Points, in no order, along strands that fork and pass close to each other.
Two points are linked if the straight distance between their rows is under 77.6. Some points are linked to none.
q497: 17.6,-31.6,7.7,-26.5,-36.6,3.5,-4.8,-18.0,-43.7,-89.1,-19.5,15.3,-39.5,14.6,5.9,26.2,-14.5,13.9,-24.0,10.5,-33.1,-14.1,-74.9
q55: -20.1,8.7,-8.2,-13.1,41.2,3.3,3.8,-17.6,-5.6,-1.1,11.6,16.2,16.9,-28.5,7.5,-0.6,3.3,-17.4,29.9,2.8,38.2,11.6,-5.9
q265: 2.9,36.4,-6.4,-12.1,-19.0,8.9,8.7,-5.6,7.3,3.1,-20.4,-9.8,-8.1,8.5,23.5,-27.1,27.3,37.5,14.5,-20.0,-8.7,32.3,-8.0
q604: -24.9,4.0,7.0,-2.9,7.2,-17.2,-17.0,5.2,-17.5,60.6,33.6,11.7,54.5,-45.0,2.3,-8.5,8.4,-25.6,7.1,11.7,43.7,-7.0,49.6
q909: 24.7,-8.2,-11.6,9.5,15.2,26.7,34.4,8.8,-45.2,-61.2,-13.0,22.1,-27.1,-7.8,-15.1,28.9,-28.6,1.9,34.7,34.6,-34.2,-22.4,-43.9
q731: -1.5,29.6,13.9,-6.1,-8.0,-1.2,-11.7,13.3,22.4,67.3,-3.5,8.7,48.0,-27.2,-14.1,-35.5,29.1,6.2,-3.0,10.7,15.0,-3.0,45.8
q799: 7.3,-16.1,30.1,14.4,-25.2,-17.3,-25.7,-25.6,-33.2,-42.7,8.9,15.1,-17.3,-6.9,18.0,54.2,-36.9,-18.4,-18.6,25.4,-7.7,-28.7,-9.9
q233: -9.1,36.7,-35.2,-22.2,16.4,11.6,10.6,12.4,8.7,51.3,8.4,7.8,21.0,-34.6,-16.3,-46.1,15.1,-3.7,35.4,-12.1,35.9,-7.5,17.5
q761: 20.1,-11.9,11.7,-7.3,-17.9,17.4,-2.0,22.7,-23.4,-39.6,-4.7,18.5,-17.0,32.7,24.0,-19.1,-14.8,-15.7,3.2,13.6,-6.2,-4.4,-44.0
q994: -12.1,17.1,-30.7,5.2,40.3,-12.8,39.9,20.5,41.2,30.9,-5.7,-2.0,19.8,-4.7,-17.3,-23.3,25.6,4.1,46.1,-4.1,1.0,-9.0,45.4
q290: 5.2,21.4,18.0,-13.3,-54.0,16.9,-31.2,51.2,-2.4,69.6,9.3,-9.4,34.6,-9.6,-2.8,-56.4,36.1,31.9,-43.1,-22.8,-17.2,20.7,29.0
q170: 23.2,14.6,-30.1,-5.5,26.2,40.9,20.9,25.1,5.9,15.1,6.3,0.1,-17.7,-6.6,-19.8,-30.6,-5.3,-11.8,17.7,-10.6,3.6,3.8,-21.9
q968: 32.5,0.3,29.3,-8.0,-10.9,21.0,-5.7,-24.4,-17.8,-37.4,-21.2,-2.5,-11.1,34.2,11.1,1.0,-10.6,19.5,-29.0,12.3,-20.0,22.3,-43.0
q4: -6.1,-2.8,33.1,19.7,-26.9,-15.6,-21.1,11.4,-9.4,-11.1,-4.6,2.0,4.3,37.1,33.3,11.9,-11.4,-0.7,1.0,13.8,0.8,-3.1,2.9
q270: 4.2,1.5,-9.1,11.4,-33.4,13.3,-3.3,-6.3,-31.0,-28.8,-5.7,-17.0,-30.7,5.1,13.3,29.2,-15.6,21.1,-0.9,-8.9,-30.9,17.1,-39.8
q353: 19.6,48.4,-21.8,-21.5,6.6,36.0,5.4,-6.2,0.2,55.5,-3.3,-5.6,12.7,-32.2,-26.6,-43.4,5.3,14.5,14.5,-10.4,25.6,12.7,2.5
q52: -27.0,26.4,34.9,-19.4,-41.6,-25.6,-41.4,27.4,-8.2,27.8,23.2,12.8,48.2,7.7,14.1,-36.2,16.8,23.9,-13.1,-21.1,28.7,4.0,43.0
q703: 12.9,2.0,-23.7,14.8,55.8,23.2,29.4,-8.9,-25.8,-23.5,-4.8,15.6,-41.3,-0.7,-19.0,19.2,-22.9,-17.6,46.1,-1.9,1.4,-34.2,-19.3
q999: 1.0,-4.0,7.9,11.7,44.0,-21.5,12.7,-32.4,53.2,17.1,-3.6,-14.9,5.7,-17.0,-11.3,23.5,13.6,-9.3,-10.7,16.2,6.2,11.9,43.0
q626: 24.7,40.7,3.8,-27.2,-19.3,34.6,-18.5,5.9,1.5,59.1,1.3,-2.2,18.4,-33.8,-11.3,-50.4,16.7,24.2,-23.3,-4.8,9.2,26.4,4.3
q849: -6.1,27.4,-17.1,-18.1,19.9,28.4,5.9,-11.6,-17.5,2.7,7.4,4.0,10.4,-36.0,-3.8,-7.3,-1.3,11.9,20.6,-6.6,26.3,35.0,-29.0
q804: -11.8,22.0,-30.1,-0.6,32.9,-3.0,34.4,15.6,45.4,0.6,-19.0,-2.1,-8.9,6.4,3.4,-16.5,28.0,18.8,46.2,-12.1,-11.8,8.4,17.3
q402: -30.4,6.3,-26.7,-10.5,-1.5,11.7,11.0,-23.3,-3.2,-11.8,-9.9,-39.5,-12.5,19.6,-13.6,-2.4,15.5,34.2,4.3,-62.3,1.8,38.9,-43.9
q53: -13.5,-22.0,-2.8,4.0,-29.9,-11.4,-31.4,37.7,7.0,11.4,32.6,-12.8,-10.1,-3.5,2.3,12.6,-12.1,-22.2,-33.7,-7.0,8.6,12.0,5.7
q282: 7.4,-15.2,-10.7,3.1,-29.5,16.7,-12.1,55.7,9.4,30.2,22.5,-17.9,0.1,0.0,-7.4,-22.7,-0.1,-10.8,-31.3,-3.7,-9.4,26.4,-3.1
q330: -13.2,9.8,-2.0,-2.5,18.8,-6.0,-5.4,-2.9,-4.3,35.2,19.9,10.4,18.6,-43.7,2.5,-2.2,7.7,-24.7,20.0,8.6,33.4,-3.6,27.1
q625: -45.7,-22.2,6.6,2.4,11.1,-13.1,-9.9,-32.6,0.9,-37.3,-25.6,-5.3,-11.0,32.2,13.4,31.8,11.7,8.7,16.1,-34.1,13.5,1.0,-38.2
q322: -12.4,-27.6,9.3,28.3,-2.3,-21.4,-17.8,-8.4,-15.8,-23.5,17.8,6.3,-11.0,-14.3,30.3,54.3,-21.7,-29.7,3.1,28.8,-6.2,-14.4,15.1
q638: 13.5,-46.0,-25.9,-5.4,-20.0,0.3,14.5,2.9,-48.0,-86.1,-6.5,2.1,-35.9,8.5,-27.3,55.6,-47.8,-6.6,-15.5,18.9,-36.1,-43.5,-60.7
q957: 5.0,2.3,19.6,30.4,6.2,-9.0,-7.2,-35.5,-14.0,19.7,7.9,-9.1,0.2,1.9,-6.6,26.1,-30.9,-28.3,2.5,10.2,22.1,-27.3,23.1
q721: 17.5,12.1,-4.2,0.3,-33.6,25.9,-7.7,15.9,-31.6,11.6,15.0,-1.1,-11.5,-11.4,1.9,-10.9,-23.9,-9.2,2.6,-1.1,4.1,3.8,-21.0
q164: -32.7,-7.8,-40.0,12.9,65.0,1.5,36.6,-2.5,26.6,-20.9,-17.8,-15.9,-16.9,19.1,-15.5,21.6,11.7,21.4,38.1,-26.1,-1.5,12.0,-11.5
q919: 11.3,13.5,29.6,7.9,-59.6,10.6,-50.2,28.6,-25.8,30.1,20.0,-1.6,-4.2,-19.4,10.6,5.6,-12.6,3.2,-32.2,-2.2,-7.9,5.7,17.3
q927: -22.2,24.4,-2.0,-15.9,31.5,-27.4,17.8,-39.2,31.8,19.8,4.6,-2.0,45.5,-21.2,-19.4,-2.7,21.0,14.6,9.3,-4.8,32.7,18.1,34.6
q949: -31.7,6.6,4.4,-6.2,-8.4,-37.4,-5.6,6.2,28.9,23.3,11.2,-2.2,36.4,17.2,-3.6,-22.6,14.3,-8.7,3.4,-20.2,30.5,-9.8,41.9
q100: 41.7,-23.6,3.3,4.8,-15.7,15.6,-0.2,48.1,4.3,-4.8,-2.5,29.0,-27.1,13.3,6.1,-23.1,-13.4,-39.9,-6.4,40.6,-20.7,-26.5,-6.7
q271: 4.7,-14.7,-13.4,8.9,-46.9,13.5,-4.3,-6.6,-56.9,-53.8,3.7,-6.4,-35.6,-16.5,-1.7,56.5,-35.6,12.7,-6.2,3.9,-35.3,-6.6,-53.2
q92: 21.3,-20.4,19.8,4.0,-10.5,-8.5,-26.1,12.1,39.4,-4.8,-2.3,-0.1,-30.2,22.6,7.2,8.0,-5.5,-12.7,-48.7,19.7,-11.0,7.4,4.5
q264: -8.0,-24.9,0.0,2.1,42.2,-30.8,14.4,-4.9,47.8,51.9,9.1,3.6,47.9,-8.7,-16.1,-31.9,29.8,-37.1,-14.2,5.5,20.0,-25.6,67.1
q777: 53.0,0.1,12.5,-20.6,-30.2,34.4,8.7,-8.9,-26.4,-37.4,-13.0,-6.2,-33.0,21.0,16.0,-24.4,-4.1,23.2,-31.9,7.9,-42.1,25.7,-51.7
q861: 30.3,-16.3,0.8,9.6,-12.7,24.0,7.9,17.2,-44.9,-22.3,18.3,10.4,-3.3,-16.0,-18.6,24.2,-48.9,-28.8,-1.7,45.5,-12.2,-16.0,-29.2
q710: 12.6,15.5,11.4,13.1,-11.4,12.2,-14.8,-3.4,-10.8,29.7,11.8,-8.7,-2.0,0.9,-16.9,0.5,-27.7,-20.4,-0.4,-1.4,23.3,-10.2,3.8
q372: 9.1,6.0,36.0,-5.0,-18.4,4.3,-23.7,-11.3,0.3,-20.6,-6.5,-11.8,2.5,39.1,15.0,-0.4,-5.1,21.4,-39.1,-3.9,-2.1,31.5,-22.6
q601: 7.4,-43.4,-16.9,18.9,21.0,-14.4,7.8,-13.5,-21.5,-47.1,19.8,14.9,-41.5,-23.8,-1.9,55.4,-34.8,-48.5,-0.6,26.1,-11.5,-42.6,-5.5
q499: -26.6,29.5,-18.2,-18.4,-20.9,4.7,-0.6,23.2,-11.7,22.2,18.1,-6.1,27.2,-27.0,15.7,-29.5,15.3,23.0,27.8,-16.5,14.9,35.8,-1.6
q512: 49.1,-18.6,-1.6,-34.8,-36.5,11.9,21.3,-3.1,-45.6,-81.9,-18.9,10.0,-45.8,14.0,-14.7,7.2,-24.1,10.1,-22.8,20.8,-46.8,-29.4,-65.2
q260: -24.1,17.3,-36.1,-20.1,-18.1,4.5,10.6,-0.7,7.9,8.6,13.2,-37.0,0.3,3.8,-11.4,-28.3,17.5,27.6,-3.2,-59.5,7.3,45.4,-22.2
q19: 1.1,-16.2,3.1,33.5,14.9,-16.6,12.0,8.7,13.7,-5.6,-17.6,-8.3,-12.8,54.0,19.8,14.6,-11.5,-20.0,22.5,22.7,-5.5,-25.5,13.8
q519: 2.5,39.7,-12.0,-14.0,-13.5,4.2,14.1,6.4,37.0,34.8,-10.6,-6.1,10.7,-13.0,-2.3,-38.5,33.1,33.5,12.7,-16.1,-7.3,24.0,18.1
q336: -9.3,27.5,-42.4,-20.3,-16.3,8.0,36.5,-0.3,19.7,19.8,2.7,-43.5,22.5,14.9,-12.9,-46.4,30.8,48.7,-2.9,-43.9,-14.8,49.6,-2.8
q756: 3.3,8.8,13.2,-30.6,-11.8,-5.8,-23.5,18.7,48.6,17.8,2.5,5.9,3.0,10.5,12.9,-49.7,25.6,-0.9,-33.9,-21.4,14.8,14.4,9.9
q426: -21.4,28.4,-8.7,-27.3,-24.9,-21.1,10.4,14.1,21.7,44.6,9.0,6.1,79.6,9.0,-25.4,-59.0,20.0,27.8,-0.6,-15.1,25.0,-2.1,37.3
q977: -19.4,8.2,17.7,20.6,15.6,-11.5,1.1,-45.1,-16.1,0.0,-2.6,-13.2,11.7,14.2,-4.4,33.6,-17.2,-5.1,16.5,-4.0,27.0,-12.8,0.3
q772: 17.8,-13.5,16.0,10.0,18.5,7.6,-4.4,27.2,60.8,53.4,-12.0,4.4,20.7,-8.2,-16.7,-22.3,24.5,-21.1,-28.3,23.9,-6.9,-2.9,33.3
q800: -23.7,-3.8,12.6,-5.7,-35.0,-22.9,-41.4,32.7,22.8,42.8,33.1,-18.1,20.6,-18.8,-16.2,-4.2,13.5,7.1,-45.2,-21.6,9.3,21.7,38.9
q900: 29.8,12.8,19.5,10.0,-49.0,24.6,-40.7,17.8,-37.3,36.8,16.8,8.4,-8.0,-50.3,-12.8,14.7,-24.9,-10.5,-23.0,23.6,-2.3,-9.1,8.1
q245: -21.3,13.3,3.3,-19.4,18.3,-39.6,2.5,-21.8,5.7,63.9,10.7,27.6,72.0,-30.2,-0.7,-53.4,30.0,-27.7,15.4,-3.4,45.8,-45.0,78.5
q310: 21.5,-7.5,30.2,-12.3,-24.0,-0.1,-40.2,28.0,34.1,20.4,1.4,10.6,-11.5,16.1,6.6,-31.8,10.2,-15.6,-52.8,-1.1,2.0,4.1,10.7
q693: -10.8,39.9,8.2,-42.0,-51.8,0.6,-27.2,39.0,0.5,69.6,12.8,5.7,66.4,-21.7,-11.7,-74.1,42.9,48.3,-31.2,-24.6,7.9,16.2,36.7
q10: -4.4,17.1,43.5,-7.3,-10.8,-9.4,-31.2,-13.0,2.9,6.2,10.6,-12.4,27.2,24.8,4.0,-2.9,-4.9,13.0,-32.5,-8.7,24.9,19.1,6.1
q798: 13.5,12.2,-27.8,4.0,61.0,27.2,29.5,16.2,14.4,6.6,-0.9,10.9,-12.5,4.3,-12.8,-18.2,-2.0,-15.0,40.7,-3.9,7.2,-11.9,-1.0
q177: 2.9,-22.7,28.0,24.0,-10.1,-21.0,-31.2,8.9,2.0,11.2,22.4,12.7,-2.6,-33.5,21.4,36.3,-9.8,-32.2,-20.1,37.0,-7.7,-10.8,34.7
q882: 8.9,2.0,-23.6,22.0,14.2,31.8,27.0,-11.9,-16.5,-33.2,-32.8,-24.0,-51.0,15.9,-7.7,33.9,-4.1,42.3,22.7,-15.9,-45.4,13.4,-38.9
q792: -20.6,22.7,39.3,-6.5,3.4,-23.9,-26.1,-38.0,2.8,17.5,14.0,-1.2,37.9,-15.3,0.5,16.7,1.6,14.9,-21.0,1.1,36.6,15.6,35.1
q937: 21.6,9.1,-18.6,-0.5,-14.2,29.4,4.2,39.2,-10.2,26.0,8.8,4.6,-18.0,-9.1,1.5,-38.2,-5.5,-19.7,21.1,-0.7,2.8,-4.2,-8.0
q575: -12.8,8.7,-10.2,10.2,-7.9,-12.7,10.3,23.7,25.5,25.0,-0.6,-14.9,9.3,24.7,-3.5,-15.9,4.9,-1.0,17.7,-10.0,6.4,1.0,21.7
q851: 16.5,-12.9,-9.7,10.1,9.4,13.1,6.0,42.2,0.5,11.8,9.7,23.4,-17.8,-6.1,7.2,-22.8,-12.4,-46.4,25.0,21.9,3.5,-28.0,3.1
q44: -0.5,15.1,-11.8,-13.4,3.8,26.1,-1.1,-18.5,-23.7,-22.3,2.7,2.3,-25.5,-41.9,-0.9,15.7,-3.3,16.9,11.4,-9.6,-1.0,31.5,-43.8
q272: -41.0,26.0,-2.2,-21.1,-11.2,-39.0,-13.9,3.5,-0.9,49.5,33.6,12.0,63.8,-47.1,-6.5,-10.5,26.3,8.4,9.0,-5.4,37.3,6.7,59.3
q582: 18.0,-12.4,18.9,19.1,29.3,-1.4,0.3,3.1,43.2,32.0,-3.0,-7.7,12.4,-5.3,-11.9,8.2,0.9,-22.4,-22.6,32.5,0.1,6.6,30.6
q554: -1.9,-11.6,-0.7,-6.2,27.6,-12.4,10.5,29.1,62.3,38.0,-4.8,10.3,33.0,11.7,-4.3,-48.8,32.7,-27.9,-9.3,9.5,10.2,-9.8,36.9
q364: 31.6,-26.9,-5.3,7.0,-21.9,8.7,16.6,7.0,-45.2,-53.2,4.4,2.1,-14.6,10.7,-22.9,42.3,-56.9,-19.7,-13.5,43.0,-29.9,-32.4,-38.1
q375: -41.3,3.6,-36.2,-5.2,46.9,-23.3,40.1,-0.8,43.8,-15.0,-14.6,-7.6,14.5,20.2,-5.1,-5.9,32.0,25.0,41.8,-29.0,2.5,7.4,6.1
q198: -36.7,-6.0,-26.3,-7.8,26.0,14.7,14.5,-26.5,6.1,-31.3,-27.3,-20.0,-30.8,16.4,-9.0,11.8,21.3,33.3,25.5,-61.1,-1.1,17.9,-49.8
q407: -36.7,30.0,21.7,-29.0,12.6,-30.5,-7.4,-49.8,19.3,-0.8,-0.9,2.9,45.7,-6.2,0.6,-1.6,22.2,29.3,-4.5,-22.5,41.8,20.9,16.8
q975: -65.3,-24.0,0.0,8.5,18.1,-41.2,4.2,-38.6,4.1,-21.2,-14.9,-12.6,8.4,28.5,9.0,35.1,14.4,3.1,29.4,-45.3,23.5,-15.9,-6.5
q101: -32.2,37.6,-37.6,-33.1,31.1,-19.3,39.3,-15.9,41.3,6.4,-4.1,10.1,42.8,-5.7,-14.6,-43.0,30.7,29.6,41.2,-33.6,26.1,-2.1,15.6
q984: 2.8,-11.8,-15.8,20.6,-24.8,17.2,12.4,-10.7,-24.1,-36.3,-30.2,-33.0,-40.7,29.6,20.8,33.7,-2.2,47.4,6.0,-9.3,-56.0,21.3,-49.2
q929: -31.3,-34.4,-30.4,27.5,69.7,-6.6,26.2,-2.9,9.8,-37.7,-25.0,-1.5,-36.3,32.8,2.7,39.4,7.7,-1.3,40.7,-15.8,-7.5,-20.3,-12.8
q250: -19.9,34.1,-21.4,-31.4,21.8,-27.7,23.9,-14.2,41.0,29.1,-0.5,21.1,53.5,-6.1,-6.6,-61.5,32.5,-0.5,33.3,-20.0,35.9,-30.9,44.7
q175: 18.8,12.6,-9.8,0.8,6.3,18.8,-2.0,-14.6,-4.7,-9.9,9.4,-1.0,-33.6,-47.6,-16.0,30.9,-15.1,1.4,-8.2,12.2,-4.6,21.9,-18.2
q778: 62.8,-7.6,6.5,-19.5,-44.4,21.3,12.2,-16.8,-35.0,-56.9,-18.3,-5.9,-48.3,20.1,-4.3,-1.0,-18.0,21.2,-36.2,15.7,-59.3,-2.2,-51.9
q836: 14.8,-20.8,1.9,4.0,25.3,-7.7,-4.1,-26.6,5.9,-23.6,14.3,21.9,-45.8,-38.9,0.6,30.6,-13.7,-40.4,-5.1,20.0,5.9,-23.5,0.3
q677: -1.7,8.9,16.1,-19.0,-21.0,-4.3,-33.8,-5.9,2.6,-6.2,15.3,16.5,-27.8,-15.8,15.4,-6.6,-1.8,-15.3,-11.7,-20.7,27.3,0.3,-7.6
q827: -2.5,-30.1,19.5,22.5,20.1,-37.9,-5.4,-12.5,9.8,-4.7,-3.4,6.0,-0.9,28.3,34.7,12.2,-0.7,-45.0,4.6,20.7,7.9,-32.2,35.8
q28: 10.2,-0.7,-6.2,0.9,22.0,6.4,-2.7,-11.7,24.5,-1.6,8.2,3.7,-33.9,-34.6,-9.9,12.8,-0.4,-21.4,1.3,3.1,8.4,1.9,-0.9
q381: -27.9,23.1,-10.2,-31.7,-1.7,-40.9,-10.3,-13.6,-0.4,71.4,26.0,27.5,83.7,-47.7,-23.0,-43.1,30.5,-0.3,7.3,-3.0,47.9,-28.4,71.2
q489: -2.3,1.6,-23.7,17.3,76.6,1.0,41.2,5.7,26.7,18.9,-0.3,1.0,5.5,4.9,-14.4,-10.5,6.5,-21.1,40.3,-0.3,12.2,-21.4,35.0
q729: 2.3,-10.9,0.4,10.6,29.3,28.4,21.1,-22.7,-36.3,-50.4,-26.5,10.0,-16.6,-2.8,-7.7,39.6,-20.1,18.3,25.5,14.4,-16.4,4.2,-54.4
q488: 55.0,-5.1,11.0,-20.7,-49.1,34.0,-7.4,15.9,-33.5,-18.6,11.6,0.1,-25.2,-0.1,14.1,-26.4,-7.3,10.6,-53.0,17.8,-47.7,32.1,-34.2
q27: 10.6,7.5,2.3,16.4,17.4,27.4,20.3,7.1,-15.8,-8.3,-11.0,-5.5,8.9,12.4,1.4,6.6,-20.3,5.0,23.6,20.7,-7.8,17.8,-22.8
q482: 13.5,-2.1,1.3,22.3,32.3,22.9,14.7,-3.7,-16.3,1.5,6.7,-3.0,10.5,-14.0,-15.0,30.4,-29.2,-12.7,11.5,40.0,2.1,8.7,-5.7
q734: 3.5,-24.6,-29.1,21.2,70.0,8.6,28.1,-7.3,-4.0,-47.7,-20.1,12.9,-55.3,24.7,-16.7,34.3,-11.8,-10.5,32.7,-8.8,-15.2,-31.7,-26.9
q730: -10.1,-4.2,30.6,9.6,-41.7,-3.8,-60.3,46.1,0.5,45.9,33.1,-0.4,17.0,-28.2,-2.6,4.9,2.8,-6.7,-48.3,-0.1,3.6,6.0,38.0
q588: 36.3,-48.3,14.7,16.4,-12.6,-19.9,-19.6,5.2,7.3,-25.4,9.8,15.7,-28.7,7.1,6.3,37.8,-31.0,-50.3,-42.0,49.8,-18.3,-44.5,12.7
q697: -27.3,0.3,36.9,-10.5,-14.1,-39.3,-32.6,13.5,13.3,20.2,21.1,13.8,37.9,8.9,23.5,-17.3,20.1,-7.5,-17.2,-6.1,29.2,-5.3,49.4
q819: -5.4,-34.3,-30.3,11.6,19.3,8.7,11.7,5.9,-23.4,-51.6,14.2,3.6,-39.1,-13.6,-10.4,52.2,-29.0,-26.3,12.4,7.0,-10.1,-11.3,-36.9
q779: -13.8,27.3,9.8,-10.1,-39.8,0.0,-22.0,40.3,-16.0,34.8,16.1,3.3,33.0,-10.0,22.0,-30.9,12.0,13.9,8.2,-8.0,12.9,18.7,18.4
q892: 13.0,-15.4,-23.1,11.4,13.9,32.8,21.1,-26.4,-27.4,-51.6,-40.2,-10.0,-65.5,23.8,-21.2,30.9,-14.3,29.4,15.1,-26.0,-39.8,-15.2,-64.2
q885: -13.4,-19.8,-19.8,24.2,74.6,-25.6,39.0,-23.8,8.7,9.1,4.5,-2.5,14.4,-1.6,16.6,-0.8,11.8,-42.3,41.4,-1.0,13.5,-26.0,58.5
q285: -17.6,11.0,4.8,-11.9,29.8,-39.5,19.5,-30.3,16.0,31.0,3.4,19.8,62.2,4.3,19.8,-47.0,20.3,-25.2,27.6,-5.4,39.9,-35.0,60.0
q534: -20.2,-31.3,-2.2,-0.7,8.1,-1.9,-9.5,-34.1,7.5,-54.3,-34.7,-6.3,-47.7,31.7,7.7,37.8,6.9,19.0,-6.3,-27.4,-6.6,3.7,-54.0
q397: -31.5,29.6,1.6,-12.4,-22.6,-6.0,1.4,-18.4,-6.6,-16.8,-23.4,-16.0,8.6,19.6,26.9,-6.9,26.4,52.2,25.2,-35.5,-2.7,35.0,-19.0
q9: -38.3,-11.8,-14.5,-3.5,45.6,23.8,12.5,-33.1,-18.3,-33.0,-28.5,0.7,-10.9,-3.8,-9.0,28.8,10.1,23.7,40.0,-43.1,9.1,6.0,-57.0
q945: 1.2,-42.1,-2.8,-10.9,-9.3,7.1,-6.5,-15.1,-15.9,-70.6,-27.8,2.4,-44.2,30.1,8.4,30.0,-7.7,18.1,-22.3,-6.7,-27.2,7.3,-71.3
q981: 23.1,-4.0,16.8,-7.5,-48.3,25.0,-34.0,51.6,-0.8,48.1,16.2,-12.8,7.3,-3.2,-0.7,-38.3,13.3,9.1,-57.5,-9.1,-25.6,25.6,7.2
q547: -21.4,-2.7,-6.6,-0.3,59.4,-36.7,31.6,-49.4,42.6,13.0,2.0,-4.8,28.5,-17.0,-16.7,6.6,22.3,-9.7,6.7,-3.2,25.1,0.9,49.9
q362: 32.3,-22.4,9.7,6.7,-10.9,2.9,-8.5,-2.6,20.4,-34.3,-7.1,-0.7,-38.3,0.3,0.2,34.4,-15.2,-1.7,-43.3,35.8,-35.0,8.3,-18.9
q824: -0.4,-10.9,17.2,12.8,55.2,-3.6,15.8,-41.5,-5.6,-24.1,-8.7,18.5,3.6,-6.6,20.4,24.0,-5.5,-24.3,24.3,27.1,15.6,-7.2,5.4
q581: 42.3,2.0,46.9,-5.0,-12.4,17.7,-30.1,-7.6,1.6,3.5,3.1,24.8,-4.6,-13.7,-2.2,-8.7,-14.4,-17.5,-41.1,35.7,5.3,-2.4,2.2
q787: -9.4,53.3,-39.8,-22.6,-2.3,6.5,39.0,-12.6,29.2,27.9,-14.0,-20.2,27.7,-9.8,-21.1,-39.3,28.2,59.6,24.9,-29.4,-4.9,31.3,11.7
q530: -11.0,-27.2,4.9,26.5,36.4,-44.0,15.4,-19.7,13.9,23.9,3.6,-1.8,19.7,10.2,23.9,-3.8,10.7,-50.3,17.0,9.2,12.1,-34.4,69.7
q776: -21.5,2.9,0.6,7.0,-18.3,7.7,1.5,-26.4,-15.7,-31.7,-37.0,-27.1,-20.2,29.6,24.8,16.9,22.2,52.3,11.9,-32.9,-27.4,34.8,-42.7
q369: -22.5,40.6,-39.8,-21.3,35.3,7.3,25.4,-6.1,10.5,20.0,-2.3,11.1,18.2,-14.5,-2.0,-38.6,14.2,4.3,53.7,-24.0,36.5,-10.0,2.5
q856: 40.0,-14.4,16.6,13.7,-39.6,20.3,-19.0,44.6,-7.7,14.2,2.5,12.3,-15.3,-8.7,-0.9,-10.7,-11.9,-19.0,-29.6,37.4,-29.4,-11.7,-5.4
q811: -17.2,-4.9,15.4,15.3,-2.1,-20.9,-0.7,-9.9,8.3,-18.3,-25.8,-2.7,-6.2,61.4,30.7,2.1,1.3,-7.9,22.1,-7.0,10.9,-18.1,-0.9
q269: -47.0,11.2,10.8,3.8,17.8,-30.0,3.1,-58.5,-5.1,-0.9,-9.4,-10.1,19.0,12.0,-10.1,21.8,3.4,5.4,26.1,-34.9,41.5,-11.4,1.7
q839: 35.9,-14.2,24.3,16.2,-58.8,11.4,-32.3,40.8,-21.8,-4.0,14.8,1.8,-9.9,7.4,11.2,17.0,-29.9,-3.0,-47.6,34.2,-39.4,-0.5,-2.0
q896: 21.0,-5.5,9.7,15.7,-7.0,16.9,-4.7,16.7,-28.6,-4.0,12.3,13.7,1.9,-37.7,3.0,27.9,-26.9,-14.4,6.5,49.8,-10.5,2.6,-4.6
q348: -9.3,-0.3,-14.0,20.6,-15.6,0.7,15.6,27.0,4.8,5.1,-11.2,-32.6,0.2,46.7,3.5,0.1,-4.3,17.0,13.2,-7.5,-11.4,18.1,-7.6
q754: -9.6,-6.7,-0.5,20.6,36.9,15.9,22.2,-14.0,-11.0,-33.8,-28.7,-2.0,-4.4,25.1,3.6,28.8,-8.7,9.9,28.9,7.7,-6.9,4.5,-28.9
q791: 24.4,-6.8,39.8,18.5,-44.7,-8.8,-41.2,4.6,-24.2,-16.0,13.0,17.0,-11.2,-4.3,11.4,36.2,-36.8,-13.5,-40.2,34.0,-16.2,-22.0,6.8
q595: -4.3,0.6,42.8,15.2,-17.8,-23.1,-23.2,16.4,5.5,17.2,2.2,16.2,24.5,9.1,38.4,-3.2,8.6,-11.9,-1.7,22.4,6.2,-7.2,39.4
q817: -16.9,-33.7,17.5,12.1,15.7,-54.5,-5.8,-3.0,39.0,49.4,18.3,-3.0,42.6,-8.6,-6.3,-9.4,29.0,-39.1,-28.2,5.8,9.2,-22.7,85.2
q913: 34.7,-8.4,-0.5,-1.8,-9.8,22.2,17.7,18.0,-39.3,-50.2,-12.4,24.9,-26.5,14.0,4.5,-5.7,-26.4,-11.9,18.1,27.8,-25.8,-22.8,-43.9
q863: 43.2,-6.6,13.0,-7.9,-47.6,37.3,-19.4,23.9,-11.1,22.7,12.3,-19.8,-16.5,5.3,9.7,-27.9,7.9,17.0,-68.0,3.1,-45.0,40.2,-7.6
q57: -25.4,-12.8,2.1,5.7,-38.0,-34.2,-36.7,29.1,25.9,17.3,23.5,-29.5,-2.9,23.1,-0.2,10.2,0.5,3.0,-39.2,-19.4,4.3,15.8,25.9
q790: -1.1,-35.8,-20.4,10.6,-10.2,2.8,2.3,-12.5,-36.3,-72.4,-10.2,4.5,-45.3,-13.3,-7.7,71.9,-33.1,1.6,5.9,10.3,-35.2,-24.6,-50.9
q914: 44.0,-17.7,3.9,2.2,-34.0,5.2,-4.1,-19.4,-6.4,-48.7,-14.7,-7.4,-46.8,17.1,-9.3,32.5,-30.9,9.5,-43.6,21.2,-42.2,-6.6,-35.8
q904: 4.6,15.1,-16.5,17.1,8.9,30.9,32.8,16.7,-15.5,0.5,-17.9,-23.0,0.2,35.5,1.2,-12.6,-7.4,25.3,32.4,-6.3,-16.7,23.7,-22.3

A fork is a point with three links. Follow the links from the first point to the second and name the forks in between, in order.
q937 / q777 => q778
q397 / q4 => q984, q790, q27, q697
q849 / q575 => q790, q27
q198 / q270 => q984
q977 / q482 => q937, q489, q697, q27
q265 / q250 => q984, q790
q779 / q929 => q697, q489

A fork is a point with three links, a tip a point with one. Leave the first point through the second and follow the links. Name the first fork or tip that comes.
q175 / q44 => q626
q198 / q402 => q984
q937 / q851 => q177
q968 / q372 => q817
q250 / q285 => q790
q999 / q547 => q777
q177 / q322 => q937
q489 / q885 => q697

Follow the links from the first point to the second, and from the first to the third. Name the last point that the two ways share.
q919 / q999 / q530 => q777
q265 / q530 / q601 => q790
q779 / q272 / q497 => q697
q100 / q999 / q754 => q937
q322 / q703 / q10 => q937
q761 / q721 / q250 => q27
